Each row is a point on a tangle of strands that fork, close into loops and nearly touch. The rows are in no order.
In the rows, 128 means zero.
Two points are linked if the straight distance between their rows is under 125. Some points are linked to none.
q_263: [173 148  77  81 116 133 162  89 185 122 142 141 153 133 113 122 110 152
 121 173 146 129 146 112  84  83 106  44 120 101 139 135 151 156 160]
q_422: [125 120 147 109  77  91 104 125  86  92 104  97 157 180 140 167 160 101
  70 128 106 146 142 172 146 117 112 210  94 133 148 135 144 140 125]
q_217: [111 122 126 159 215 130 136 119 138 196 152 105  93 100 125 113 170 153
 161 197 123 131 100 159  99 107 137 117 148 106  69 109 108 100 133]
q_367: [ 87  94 164 129 154 117  97 141 149 155 121 136 168 126 121 107 147 157
 105  88 120 118  85 146 153 133 119 149 145 153 132 123 124 117 149]
q_197: [100 125 121 115 122  97 122 148 120  49  92  73 171 174 130 130 139  95
  66 156 147 116 169 173  90 110 153 137 127 109 174 168 122 132 142]
q_353: [138 125  84  79 100  91 157 105 165 103 118 143 166 152 127 122  97 152
  75 144 159 135 152 138  95  93 101  78  93 112 158 123 159 157 171]
q_228: [148 126 139 128 134 127 119 123 179 152 121 132 147 124 123 122 130 145
 130 158 148 115 125 122 108 106 104  87 141 114 138 117 122 125 126]
q_390: [156 165  87 162 151 132 118 105  94 135 175  82  96 149 132 165 118  67
 122 203  94 123 152 136 114  98 131 118 105 105 126 153 121 163 129]
q_241: [ 84 142 119  93  78 104 131 147 114 101 129 121 149  91 125 102 111 164
 118  64  92 131  45  93 186  93 125 153 106 175 156 144 177 134 140]
q_923: [140 196  73 143  79 102  92 148  88 107 136 162 108 145 115 147 115  88
 143 114  97 143 163  97 172 158  77 122  72  90 129 149 162 207  73]
q_548: [131 146  97  59 102 103 161  84 178 100 116 179 174 139 103 110 116 174
 102 117 183 157 153 120 107 129 113  76  96 117 133 107 143 159 187]
q_584: [ 54 115 122  82 107 108 135 148 151  80 118 148 177  98 119  85 121 167
 124  57 116 164  45 116 194 116 133 134 128 180 147 148 182 151 168]
q_935: [114 124  89  94  80 106 114 133  80  74 108 139 131 102 135 141 127 120
 108  81 131 117 164 127 125 215 190 183  73 134 157 134 118 149 151]
q_794: [ 98  75 162 136 181 116 154 161 144 172 122 135 136 143 132 105 138 166
 118 100 121  97 126 181  78 120 114 139 157 134  99 129 116  70 109]
q_281: [157 133 100 153 118 176 124 126  96 166 155 153  37 108 148 145  79 102
 165 133 124 161 204  94 127 110 116 127 103  99 104 142 102 142  82]
q_134: [155 110 114 125 153 103 135 115 126 154 142  87 124 154 135 129 107 119
  96 146 121  89 160 142  67  86 128 114 113 124 146 135 121 115 125]
q_914: [145 118  92 103  77  93 113 110  78 123 131 133 129 139 144 163 126 126
  90 101 109 108 164 147 126 182 156 197  58 140 150 138 124 133 135]
q_842: [119  55 152  84 106 115 168 147 149 175 125 153 104 101 180 115 106 180
 148  82  99 109 146 140 136 106 103 134 142 150 115 149 136 109 108]
q_93: [187 111 122  86 174 145 183  94 181 174 124 131  96 112 142 102 137 161
 181 181 130 138 126 122  49  94 128  59 152  90 121 151 156 121 160]
q_128: [132 102 103  87 113  85 122 116 140 112 121 134 145 133 135 120 124 167
  73 104 153 128 137 116 121 185 158 142  77 120 159 122 143 147 174]
q_726: [151 134 173 196 121 147 127 121  93 156 139 144  65 161 129 167 104  67
 149 138 141 128 153 100 151  83  90 138 131 157 134 113 115 106  88]
q_776: [ 96 140 148 178 193 116 129 145 105 164 142 108 120 137 109 134 161 138
 142 127 129 108  98 162  97 159 151 144 149 136  72  95  88  74 118]
q_257: [180 140  74 130 145 126 125  92  95 175 173 108  85 117 144 147 107 101
 121 166 100 117 152 114  97 126 152 133  76 113 125 136 107 143 130]
q_373: [141 127 167 156 200 150 124 130 176 209  96 145  99  99  87  79 177 136
 200 182 116 138  82 124 118 127  97 121 167 106  83 115 114  85 113]
q_736: [161  97 169 108 132 155 159 132 150 187  96 145  47  78 165  96 144 153
 222 126 120 152 138 118 116 106 113 120 150  94 103 144 123 107 119]
q_959: [161  86 164 102 134 124 127 104 167 220  97 143 107 122 130  90 141 159
 171  97 113 121  86  90 157  90  71 150 144 137 134 120 157 123 126]
q_639: [104 171 165 217 167 137 121 121  75 131 133 104 126 173 132 183 183  98
 148 175 164 121 111 153 140 122 136 149 176 151  88 101  99  83 110]
q_46: [ 82  88 151 151 148 110 166 162 111 163 155 137 125 123 148 139 139 156
 136  88 110  94 136 187 110 145 150 172 156 154  77 121 113  68  99]
q_719: [150  92 137  94 112 119 143 116 144 172 130 152 115 110 128 100 132 186
 133  52  96 108  92  92 145 171 134 158 119 160 142 117 144 109 149]
q_512: [124 122 120 150 113 144 130 141  81 139 152 154  74 119 160 179  92  93
 138 126 127 118 205 133 130 109 135 137 117 137 103 143 108 140  83]
q_925: [ 88  76 142  82 106  97 115 133 105  85  96  98 170 167 156 143 152 132
  71 117 105 154 146 204 161 134 143 229 101 144 166 129 153 122 139]
q_432: [147 160 119 126 130 149 127  57 202 105 120 132 191 134  80  95 141 136
 117 137 191 162 103  98 105 125 128  67 128  88 160 121 118 130 165]
q_410: [ 99 139 167 151 128 136  77 124 124  78 107  89 165 135 113 116 156 107
 108 116 173 135 113 135 126 165 162 131 139 106 151 138  94 131 131]
q_661: [111  70 134 136 190 112 116 108 112 222 150 130 125 139 165 126 155 164
 125 136  96 123 103 165 131 109 135 186 122 159 101 117 130 114 156]
q_388: [ 70 107 126  83 103 101 123 127 139  47  83 137 142  97 143 125 146 133
 104 109 170 172 130 135 151 203 178 166  95 117 152 122 134 173 178]
q_424: [156 186  78 101  85 143 150 147 109  99 141 138 111  73 112  98  84 118
 152  57 103 120 108  55 148 150 135  98 111 138 128 126 146 137 104]
q_400: [147 194  57 126  84 145 107 143 120 105 127 191 112 136 104 123  80  99
 144 120 123 145 162  88 150 153  91  81 101  81 127 140 148 198  69]
q_370: [153 149  94 186 143 146 133 107 137 118 153  68 132 165 103 128 113  86
 121 205 111  87 147 112  85  87 112  68 166 118 175 155 135 130 129]
q_741: [145 130  83 161 172 170 157 117 142 140 162  78  89 128 107 114 114 101
 161 226 114 106 143 127  77  85 121  51 167 104 131 144 133 132 118]
q_569: [181 124 103  80 149 121 142 114 149 150 119 144 137 135 114 108 107 151
 113 111 140 103 152  95  48 151 137  89 112 112 149 131 125 110 157]
q_115: [167 130  68 103 115 105 134 109 140 145 148 127 100 127 138 130  91 110
 113 159 122 122 167 114  91  79  96  83  86  86 150 165 147 186 116]
q_964: [164 174  93 128 131 121  76 115 101 101 115 102 137 166 106 148 118  87
  91 122 131 119 159 111 100 157 149 131  87 100 158 146 110 159 123]
q_915: [ 78 141 154 155  59 121 114 178 137  43 112 116 151 131 125 148 138 113
 118 111 116 130 111 125 206  91  96 146 157 159 156 146 142 141 119]
q_949: [106 112 107 121 186 125 144 136 159 134 154  99 146 112 135 121 140 163
 116 198 133 108 104 161  82 114 142  70 154 112 113 138 123 132 159]
q_910: [128 149 116  89  90 126 159 133 140 100 129 136 143  86 113  84  99 157
 135  35 127 126  87  75 132 153 143 104 124 150 148 127 148 114 137]
q_940: [115 106 120 152 196 107  98  99 132 177 147  83 165 155 119 126 171 146
 104 172 107 116  66 154 130 109 132 154 147 141 136 126 119 133 183]
q_591: [142 150 175 179 101 149 139 114  57 152 144 133 109 166 166 194 122  75
 141 124 128 129 113 133 162 128 139 176 138 172  98 111 124 104 112]
q_28: [ 87  73 155  90 109 125 130 162 129 133 129 139 163 139 152 104 110 161
 110  61  73 129 104 175 183 108 111 179 137 186 146 137 169 106 112]
q_308: [157 158 131 162 178 156  80 120 156 126 142 108 157 109  91 105 158 135
 130 177 148 138  86 114 111 155 146 100 148  95 121  82  94 123 120]
q_862: [162 145  91 107 111  87  88 106 110 137 128 121 128 137 129 141 123 129
  81 113 125 111 144 112 116 156 134 146  71 108 155 125 126 146 139]
q_413: [121 131 131 137 105 109 107 144  91 119 135 122 121 139 145 173 114 118
 109 141 119 109 170 148 139 113 123 152 109 134 120 132 115 144 106]
q_532: [173 169  95 174 139 171 110 103 170 108 130 108 147 156  90 107 118 103
 130 200 139 119 142  92  68 105 114  44 160 107 162 131 126 118 124]
q_601: [106 100 154 149 176 140 121 121 119 222 142 141 111 106 140 128 158 152
 167 120  98 126  84 148 158 131 132 173 141 155  81 110 111 110 129]
q_762: [ 75 128 114  82  67  88 141 113 121  42  84 143 139 102 124  98 127 117
 105  72 157 167 111 116 162 190 147 157  86 122 172 126 162 185 159]
q_938: [ 56 124 197 145 138 131 113 132 124  65  99  94 167 128 119 105 179  95
 113  92 159 144 100 144 155 164 182 161 160 125 148 164  95 122 124]
q_236: [130 151 133 133 130 127  94 124  71 124 141 101 140 122 124 159 139 115
 116 115 127 113 134 132 126 187 183 163 116 127 114 109  96 112 136]
q_831: [114  67 103  95 151 100 156 150 155 156 140 151 123  96 169 136 136 198
 120 136 125 101 162 158  93 156 157 129 120 127  99 136 119 117 148]
q_916: [185 158  84  77 107 124 128  92 148 141 124 161 137 127 106  99 100 157
 121 109 161 130 139  76  98 158 116  80  99  87 137 107 144 140 134]
q_408: [ 44  56 135 108 147 113 137 183 131 126 142 159 157 100 138 129 139 182
 116  88 102 114 107 185 150 164 155 171 147 162  99 136 132 104 143]
q_95: [182 182 118 156 125 162 100 129  85 143 146 132  90 112 104 140 101  77
 161  89 101 114 132  75 145 174 147 147 121 139 119 102 111 126  91]
q_143: [141 101 122 109 149  90 127 102  92 131 138  75 160 188 152 144 148 133
  50 143  93 123 116 189 124 124 164 191  98 147 155 138 146 117 176]
q_451: [148 197  92 137  99 163  85  99 157  61 111 142 176 133  84 105 122 104
 116 144 173 172 129  90 126 156 129  78 121  75 151 114 109 172 119]
q_998: [187 135 138 129 132 153 113 117 121 181 134 131  83  91 123 124 112 117
 163 115 108 123 129  87 139 146 124 133 119 120 111  94 108 118  97]
q_848: [107 161 168 190 143 143  94 122  92 154 135 105 145 143 145 183 172 105
 140 171 129 125  90 150 179 123 131 166 154 148  87 102 102 122 127]
q_37: [ 79 117 160  99  71 113 105 128  70  85 108 103 152 125 133 154 158 114
 102  81  99 153  93 142 186 166 166 220 103 160 148 133 143 143 153]
q_160: [179 126 137 129 124 184 131 125 160 158 127 142  70  86 130 107 121 124
 198 170 137 177 146  86 138  90 103  90 150  81 101 112 118 145  84]
q_946: [ 56 102 117  80  81 105 138 167 147  62 110 143 154  71 131 123 118 161
 124  83 115 152  87 136 180 152 148 150 116 170 142 128 167 163 166]
q_192: [105 124 115 132 103 110 138 119  59 135 140 118 146 140 183 205 149 119
 109 165 117 126 148 194 138 148 186 200 107 155  72 127 116 118 143]
q_81: [ 61 104 162 106 113 113 152 168 126  48 105 115 152 113 125 102 119 125
 107  39 132 141 105 144 137 154 185 153 137 157 156 166 141 102 129]
q_86: [136  85 127 125 171 100 155 111 109 174 158  81 139 190 166 131 123 138
  72 148  92 103 120 193 103  79 141 171 120 159 138 131 137  95 149]
q_296: [116 130 115 158 188 155 119 133 153 147 164 102 113  93 128 114 153 152
 149 228 127 123 121 147 102 101 131  85 159 102  86 107 105 128 113]
q_190: [126 129 140 129 124 158 164 187 132 110 147 143  88  63 136 126  97 138
 174  96 103 110 129  99 134 108 129 104 160 165  94 140 142 110  91]
q_141: [ 86  47 120  92 145 116 158 160 162 157 133 188 129  96 157 118 143 212
 131  82  97 103 127 146 128 173 140 153 139 153  92 149 137  99 159]
q_738: [151 114 169 124 137 156 169 157 137 163 128 145  56  60 146 102 120 135
 215 102  98 126 122 101 123 122 120 105 156 130  84 138 122  93  98]
q_248: [155 160  94 133 141 126  93  98 158  94 144  73 164 127 103 131 145 113
  97 190 132 134  92 118 125 126 140  95 128  89 161 133 120 166 171]
q_336: [148 133 100 150 177 174 161 119 173 135 147 104 117 103 115  91 145 142
 172 234 126 130 118 131  72  88 122  37 177 100 102 123 126 120 125]
q_4: [ 88 136 103  98  93 129 147 193 117  49 135 139 135  60 129 139  92 132
 138  82 120 109 147 122 144 164 175 116 126 155 124 137 131 131 124]
q_254: [151  84 160 134 152 127 140 113 178 206 105 119 123 156 149  95 134 145
 136 158 129 115 121 146 113  42  71 119 155 128 142 146 133 101 112]
q_497: [151 179 133 170 100 165  67 111 154  75 116 118 160 124  84 104 150 102
 123 138 161 159 105  81 157 158 119 100 144  90 153 104 104 137 111]
q_867: [160 169  69 127 154 129 100 115 105  95 163  65 129 128 112 140 124  84
 115 202  93 118 118 133 110 143 149 106 126  96 146 138 123 184 150]
q_989: [125 173 109 142  45  93 117 145  73  97 146 144 100 133 128 165 112  82
 138 103  91 133 144 103 186 126  77 150  88 129 137 146 165 181  86]
q_769: [158 161 140 185 109 117 111  87  85 142 152 102 114 180 159 207 158  64
 117 198 120 147 117 133 152  80 102 160 107 121 119 141 126 155 129]
q_921: [130 139 140 133 169 139  85 103 152 112 129 111 164 119 105 103 152 138
 104 130 167 144  87 111 118 175 166 111 120  95 140 108  96 137 157]
q_535: [163 181 119 143 133 148  73 129  78 114 122 121 126 136 105 149 115  77
 124  99 129 110 153  92 120 182 151 141 111 118 138 119  94 127 112]
q_945: [121 112 117 102 191 141 134 131 188 141 151 151 162 101 121 114 160 193
 128 174 141 140  95 138  91 144 134  76 143 102  82 120 124 139 175]
q_835: [109 148 150 137  42 103 114 152  94  78 134 118 120 138 131 160 126 100
 114 110  93 127 112 120 201  95  78 166 110 152 135 143 157 159 102]
q_301: [195 170 117 128 125 168 128  77 208 135 116 141 173 129  66  91 143 141
 152 157 167 158 113  83  99 108 102  56 148 100 138  97 132 118 130]
q_140: [ 64 133 182 125  93 125 126 157 106  29  91  91 145 118 122 118 146  83
 108  70 142 140 116 125 163 146 169 159 152 137 160 168 121 125 118]
q_88: [122 162 131 174 121 169 108 172  75  74 141 157  90 145 120 186  98  85
 133 123 133 101 184 103 161 123 111 116 163 153 141 143 127 152  82]
q_747: [150 196 100 199 169 181  86 134  68 106 127 150  81 187 115 189 133  77
 121 184 129 125 194 121 119 122 122 119 156 119 140 151 117 158  93]
q_176: [115 144 133 172 176 119  97  92 118 117 134  45 166 160 112 119 183 115
 107 180 126 116  76 155 120 116 152 146 152 122 152 138 100 121 183]
q_290: [136 135 143  88  83 143 181 141 164 115 121 169 131 101 137 121  95 143
 167  93 148 121 147  98 126  93  91  64 161 139 113 131 152 134 105]
q_77: [125 158 136 159 136 167 130 189  92  90 151 151  83 106 117 147  85 101
 158  93 123 106 161  85 135 136 138  98 165 163 116 133 129 114  77]
q_495: [ 78  57 150  88 126 117 116 166 124 110 110 134 175 160 155 114 125 158
  87  85 104 144 124 211 173 132 128 205 121 164 151 130 157 103 136]
q_321: [ 98  96 148  89 101 124 167 159 184 115 122 165 164 123 134 122 111 163
 128 114 152 122 145 150 122  96  97  78 160 140 114 127 133 130 123]
q_781: [139 120 184 163 112 129 146 131  87 163 139 127 123 161 148 151 112  99
 125  81 104 111 126 141 153 109 127 170 130 193 120 112 126  85 100]
q_522: [ 87  78 156 109 113 133 142 157 136 172 145 142 110  87 163 134 110 161
 153 105  94 122 124 145 173  96 118 148 139 168  97 140 135 138 111]
q_917: [110 120 114  58  94 111 171 109 168 103 118 184 152 111 117 109 115 193
 128  85 152 148 132 108 145 163 125  96 113 135 119 105 147 147 178]
q_651: [173 161 122 148 148 181 103 135 156 120 118 145 131 128  90 105 110 110
 149 156 154 122 156  94  78 141 123  60 155 110 129 101 110 116  93]
q_381: [125  88 115  95 148  83 109 115 135 125 127 108 159 161 143 120 136 167
  49 125 122 131 111 152 125 135 147 163  89 131 174 134 148 139 179]
q_847: [121  98 122 132 178 106 110  91 106 199 153 103 149 155 161 156 159 148
  98 170  96 126  80 170 165  92 146 181 113 152 116 122 132 143 181]
q_224: [154 132 166 189 163 166 155 107  84 192 129 140  30 149 117 135 103  70
 176 159 151 145 166  96 128  97 111 136 131 142 112 111 104  71  98]
q_558: [171  79 159 124 160 119 163 109 143 217 106 113  73 139 151  97 119 133
 155 138 120 121 148 126  85  66  99 134 128 120 136 143 127  85 117]
q_830: [ 91 126  87  91  63  70 149 125 144  51  75 153 166 142 131 125 119 117
  84 126 163 158 154 157 127 133  95 122  82 105 171 124 161 182 157]
q_435: [135  85 137 139 182 103 158 136 125 177 142  96 140 163 148 116 125 141
 104 137 117  94 140 175  79  88 127 132 137 136 125 127 126  81 121]
q_180: [161 173 108  94 111 152 135 112 148 106 113 160 160 122  83  91  91 113
 141  62 168 143 135  76 104 171 132  69 129 105 140 112 120 130 120]
q_599: [ 79 118 144 134 123 113 119 141  71 121 132 112 153 120 148 168 158 134
 119 112 120 116 123 175 138 182 196 203 117 153  96 121 109 111 146]
q_123: [ 95 119 150 158 159 128 144 166 111 127 146 123 127 105 119 135 141 135
 143  87 130  87 133 155  92 175 160 138 153 137  91 115  97  72 107]
q_846: [160 141  86  73  85 112 129 107 130 138 132 160 124  94 119 110 105 164
 119 100 132 127 119  82 149 165 114 117  82 101 131 103 149 160 132]
q_670: [142 115 174 157 140 176 124 115 142 199 122 115  45  96 131 109 133 113
 201 174 135 174 129 101 158  72  96 131 139 103  98 112 103 111 109]
q_403: [108 103 155 107 100 109 138 162 118 102 119 121 151 128 133 114 100 135
 104  47 129 109 136 144 124 151 148 148 126 158 155 128 135 101 120]
q_567: [ 96 168  82  76  48 104 180 128 122  64 107 172 155 101 115  91  88 135
 120  69 140 146 109 103 165 155  97 104  95 120 141 113 175 171 159]
q_550: [208 137  94  76 165 148 157 101 166 153 117 155 116 114 123 106 120 155
 152 149 143 117 160 100  45 137 138  58 132  96 117 128 135 118 139]
q_80: [100 113 170 153 193 133 124 149 150 201 114 158 102 109  99 103 159 137
 180 121 100 116  71 139 133 137 108 150 168 138  76 114 116  82 117]
q_11: [137 111 108  66  74 109 170 121 130 130 118 158 130 116 131  85 104 185
 117  29 120 114  98  82 148 171 119 137 102 153 161 125 169 120 157]
q_578: [ 84 103 129  86 150 130 129 148 193 101 133 171 182  97 119 126 146 197
 119 137 161 155 106 144 129 153 134  93 141 126  96 114 123 157 181]
q_414: [165 186 101 183 157 162 101 115  61 153 147 158  73 177 134 191 105  61
 130 156 117 132 185 114 123 119 121 136 104 116 130 150 118 162  90]
q_878: [ 95 169 138 213 197 131 102 131  93 117 142  82 131 149 102 136 179 117
 141 162 157 108 114 155  96 143 151 128 167 128  94 108  89  83 116]
q_636: [168 177 122 181 105 124  94 125  66 116 127 148  96 212 128 197 133  48
 113 131 125 127 176 105 135 121  89 153 110 129 144 166 135 156  92]
q_449: [176 149 119 101  99 157 141 116 165 142 124 167 101 108 125 114  96 133
 170 133 147 139 161  82 123  99  82  67 141  98 111 121 143 144  90]
q_417: [148 163 125 181 170 130 120 111  66 166 150 108  99 142 139 157 133  94
 142 170 131 117 146 139 105 133 162 143 123 137  86 100  98  99 121]
q_879: [123 117 178 153 148 114 127 125  91 152 127  95 156 190 140 138 145 114
 101  99 126 114 119 175 125 116 142 185 135 159 129 110 115  72 117]
q_215: [101  73 150 108 167 110 139 135 178 118 124 155 168 146 119  99 139 176
  88  79 162 140 109 141  89 164 151 115 124 120 138 140 128 110 168]
q_724: [166 127  81 105 124 119 153  99 167 135 160  91 130 136 119 127 102 111
 112 188 106 108 121 121  86  79  97  64 130  99 169 148 155 171 153]
q_346: [167 179  95 203 160 194  74 132 115  99 138 143 101 156 103 140 124  89
 131 207 134 138 168 101 122 126 122  80 163 100 143 117 111 148  78]
q_443: [ 97 129 186 168  99 135 117 137  78 111 120 112 157 194 159 186 155 100
 105 139 118 130 127 174 189  86 112 191 163 171 121 129 125 111 105]
q_984: [ 97 151 108  90  57  99 119 124  76  53  97 117 120 108 121 118 136 101
 111  66 123 141 120 106 160 201 148 176  83 124 161 147 153 162 142]
q_901: [152 151 144 182 116 144 113  85  66 173 156 129  90 155 173 199 131  70
 138 166 131 159 110 134 159 115 129 169  93 136  81 118 117 144 121]
q_92: [117  82 171 148 108 129 139 149 171 165 124 134 132 142 152 108 123 144
 142 138 128 114 137 146 151  47  63 119 164 147 135 138 116 112  91]
q_85: [124 133 157 111 140 146 143 100 195 112 116 166 180 127  86 100 143 157
 133  81 184 160 106 109  93 150 130  69 140 112 131 111 108 115 159]
q_761: [ 73  77 129  96 122  92 117 145 141  62  78  89 170 160 152 131 164 132
  58 152 141 164 141 207 141 118 142 190 114 128 176 142 145 142 160]
q_514: [127 112 139 105  88  93 114 139 107  90  98 107 153 170 132 133 112 112
  72  80 135 120 158 160 130 130 130 170 102 132 171 135 130 125 103]
q_471: [131 144 118 216 173 160 138  90 104 151 168  87  60 155 131 141 131  83
 154 229 135 134 149 125 123  57 114 109 158 123 130 128 108 105 122]
q_352: [ 97 102 164 137  92 120 143 168 160 105 123 139 150 133 139 131 103 139
 120 109 141 101 147 142 150  85  91 105 165 157 136 130 128 120  88]
q_256: [163 139 165 154 151 185 135 139 198 139 110 160 131 106  91  92 149 142
 192 169 144 139 107 104 111 122  99  62 186 107  97 101 114  95 101]
q_629: [115 111 148 168 188 151 150 109 122 208 137 105  58 111 136 111 143 122
 189 192 140 159 130 143 121  76 119 138 133 120  78 114  98  89 127]
q_833: [ 90  86 110  85  97  81 131 160 157  58  83 127 173 146 148 128 118 141
  69 145 152 152 157 188 125 107 117 145 101 127 167 128 155 160 147]
q_33: [113 155  78  96  47  75 139 133 113  81  99 164 141 139 115 117  95 115
 103  93 141 129 146 118 146 150  79 117  74  95 154 127 168 186 121]
q_361: [108 122  95 137 146  93 151 116  65 137 163  79 132 151 175 189 139 116
  99 190 111 113 152 198 118 112 180 166 117 140  91 135 120 121 147]
q_771: [134  72 156  99 101 132 163 129 140 190 118 136  56  95 179 119 105 151
 180  96 117 146 161 114 137  78  92 136 123 116 113 149 119 117 111]
q_511: [146 143 125 191 179 145 162  99  68 192 142 117  58 147 149 135 122  78
 173 171 151 136 155 131  94 113 155 134 114 147  79 109  98  60 113]
q_662: [ 94 120 155 143 113 133 128 161 106 130 154 127 116  92 151 169 120 128
 146 127 111 116 136 149 169 122 146 149 141 156  90 117 120 126 104]
q_733: [149 147 149 159  83  94 101 107  95 124 126  97 151 201 148 190 168  81
  83 162 102 140 122 152 154  82  90 183  93 129 137 153 133 151 128]
q_883: [158 141 147 193 180 172 123 119 169 165 112 129 101 111  79  89 153 121
 186 215 137 135 113 108 109 116 111  92 172 103 108  90 114  79  94]
q_645: [180 167  63 122 116 164 111 123 141 140 134 173  90 137 119 116  85 108
 147 148 139 137 176  82 106 118  85  63 114  84 124 138 142 179  65]
q_572: [110 144 126 114 128 145 124 168 125  76 142 138 139  72 115 121 112 132
 145  83 133 128 127 109 135 200 175 100 137 136 114 123  99 121 128]
q_985: [ 72 103 105  86  66  96 139 174 124  65 105 138 138  79 133 150 106 145
 126  98 122 125 149 159 157 171 159 158 113 157 139 119 150 153 146]
q_175: [ 96  94 168 104 168 128 145  89 200 113 123 181 169 143 100  80 158 161
 112  64 179 169  84 110 111 170 152 107 135 118 134 140 124 123 183]
q_832: [110  98 146  98 105 112 142 149 134 149 128 132 138 116 133  89 108 161
 127  54  81 125  73 112 175  88 100 154 141 188 145 146 168 112 121]
q_299: [167 157 149 161 133 161  71 115 145 136 125 112 139 111  74 109 138 106
 142 132 141 131  92  82 147 154 123 118 137 110 144  84  99 119 108]
q_418: [ 55 101 138  88 140 117 103 139 164  88 110 148 172  95 131 131 152 169
 107 132 160 166  98 151 159 185 170 133 120 121 130 117 126 164 185]
q_339: [131 164 101 110 104 106  96 100 152  70 109 118 172 134 103 117 137 117
  90 150 171 156 115 113 122 147 130 104 103  82 166 125 125 179 160]
q_869: [192 131 109 121 169 131 130 104 125 193 142 121  91  98 131 118 131 141
 134 152 114 100 136 104  89 147 148 129  98 115 123 105 111 111 131]
q_647: [147 131 115 148 144 115 140 119 137 115 140  57 152 185 108 117 115  95
  82 162 115  85 130 141  75  87 122 111 149 122 187 154 125 120 146]
q_226: [148 153 163 164 141 180 135 162 155 111 125 159 126 111  92 108 116 121
 174 130 141 116 132  90 112 136 109  63 182 129 113 102 116  96  87]
q_840: [210 113 150  90 171 143 152  97 192 194  88 154 101 113 123  93 153 167
 193 156 138 143  99 103  86 129 115  98 149  89 109 125 156 115 156]
q_368: [125 170 116 147  92 124  89 160  81  72 105 147 112 173 107 176 116  71
 111 108 126 112 187 106 140 135 104 145 121 130 150 166 135 163  86]
q_163: [ 56 108 171 137  95 125 110 180 136  81 114 113 175 122 134 134 142 127
 122 106 114 132  97 171 197 106 127 168 169 171 136 144 136 135 122]
q_715: [194 128 152  85 128 140 139  98 181 190  92 156 117 108 104  87 134 160
 178 103 142 134  84  74 131 131  88 112 147 103 127 107 156 121 139]
q_676: [131 135 111 152 182 113 137 107  89 158 161  79 126 137 145 147 140 121
 119 181 119 102 117 163  97 121 170 142 122 140  96 119 105 110 149]
q_717: [110 159 127 114  72 122 118 149 138  75 121 143 145 105 116 130 104 118
 132 104 142 128 121 109 166 138 113 102 126 129 136 117 136 162 121]
q_2: [ 51  91 167 146 142 124 140 197 127 101 132 135 167 117 130 133 134 141
 126  69  96 112  91 176 158 123 150 159 163 175 104 150 134  98 115]
q_799: [154 104 139 130 104 141 144 108 110 196 141 127  44 108 163 143  90 116
 163 108 122 142 182  98 124  82 100 139  97 116 123 146 113 121  98]
q_489: [117 103 101 132 173 107 147 127 111 166 166 118 118 102 159 138 144 158
 127 150 120  92 154 170  86 150 175 146 115 127  90 123 105 102 139]
q_898: [127 174 112 183 112 137  88 130 135  57 116  89 154 165 121 159 148  95
  92 201 137 111 168 129 115 108 110 104 154 106 167 165 116 154 130]
q_822: [159  98 166  99 124 127 158 127 145 196 110 148  81  96 136  93 127 155
 178  68  88 110  92  86 142 130 110 150 137 154 130 132 153  91 132]
q_463: [157 160  71  99  68 134 119 129 106 125 140 159 100  85 133 122  94 126
 145  94 103 122 135  86 161 177 122 120  86 112 128 116 127 168 102]
q_32: [127  79 135  63 139 106 149 121 184 139 114 169 161 151 136  99 129 200
 102  88 153 137 120 121 116 140 116 112 118 133 133 125 148 127 173]

A tip is a point with one link. Name the tips that can be reached along the links from each point below, in the order of the rows.
q_719 -> q_180
q_368 -> q_346
q_724 -> q_115, q_301

A piece is two or more points that can be reached from each other along the links. Count, over all rows, the pieces, the separate loops (a circle has one, a figure eight two, a Y none), the forks (points with three links) and the tips (points with one).
pieces -> 4
loops -> 4
forks -> 11
tips -> 11

A fork is a point with three links, a tip a point with one. Leave the first point through the second and follow the links. Name the first fork or tip that comes.
q_989; q_835 -> q_676
q_715; q_959 -> q_916
q_248; q_339 -> q_422
q_914; q_935 -> q_296
q_497; q_451 -> q_535
q_141; q_408 -> q_449
q_736; q_738 -> q_346
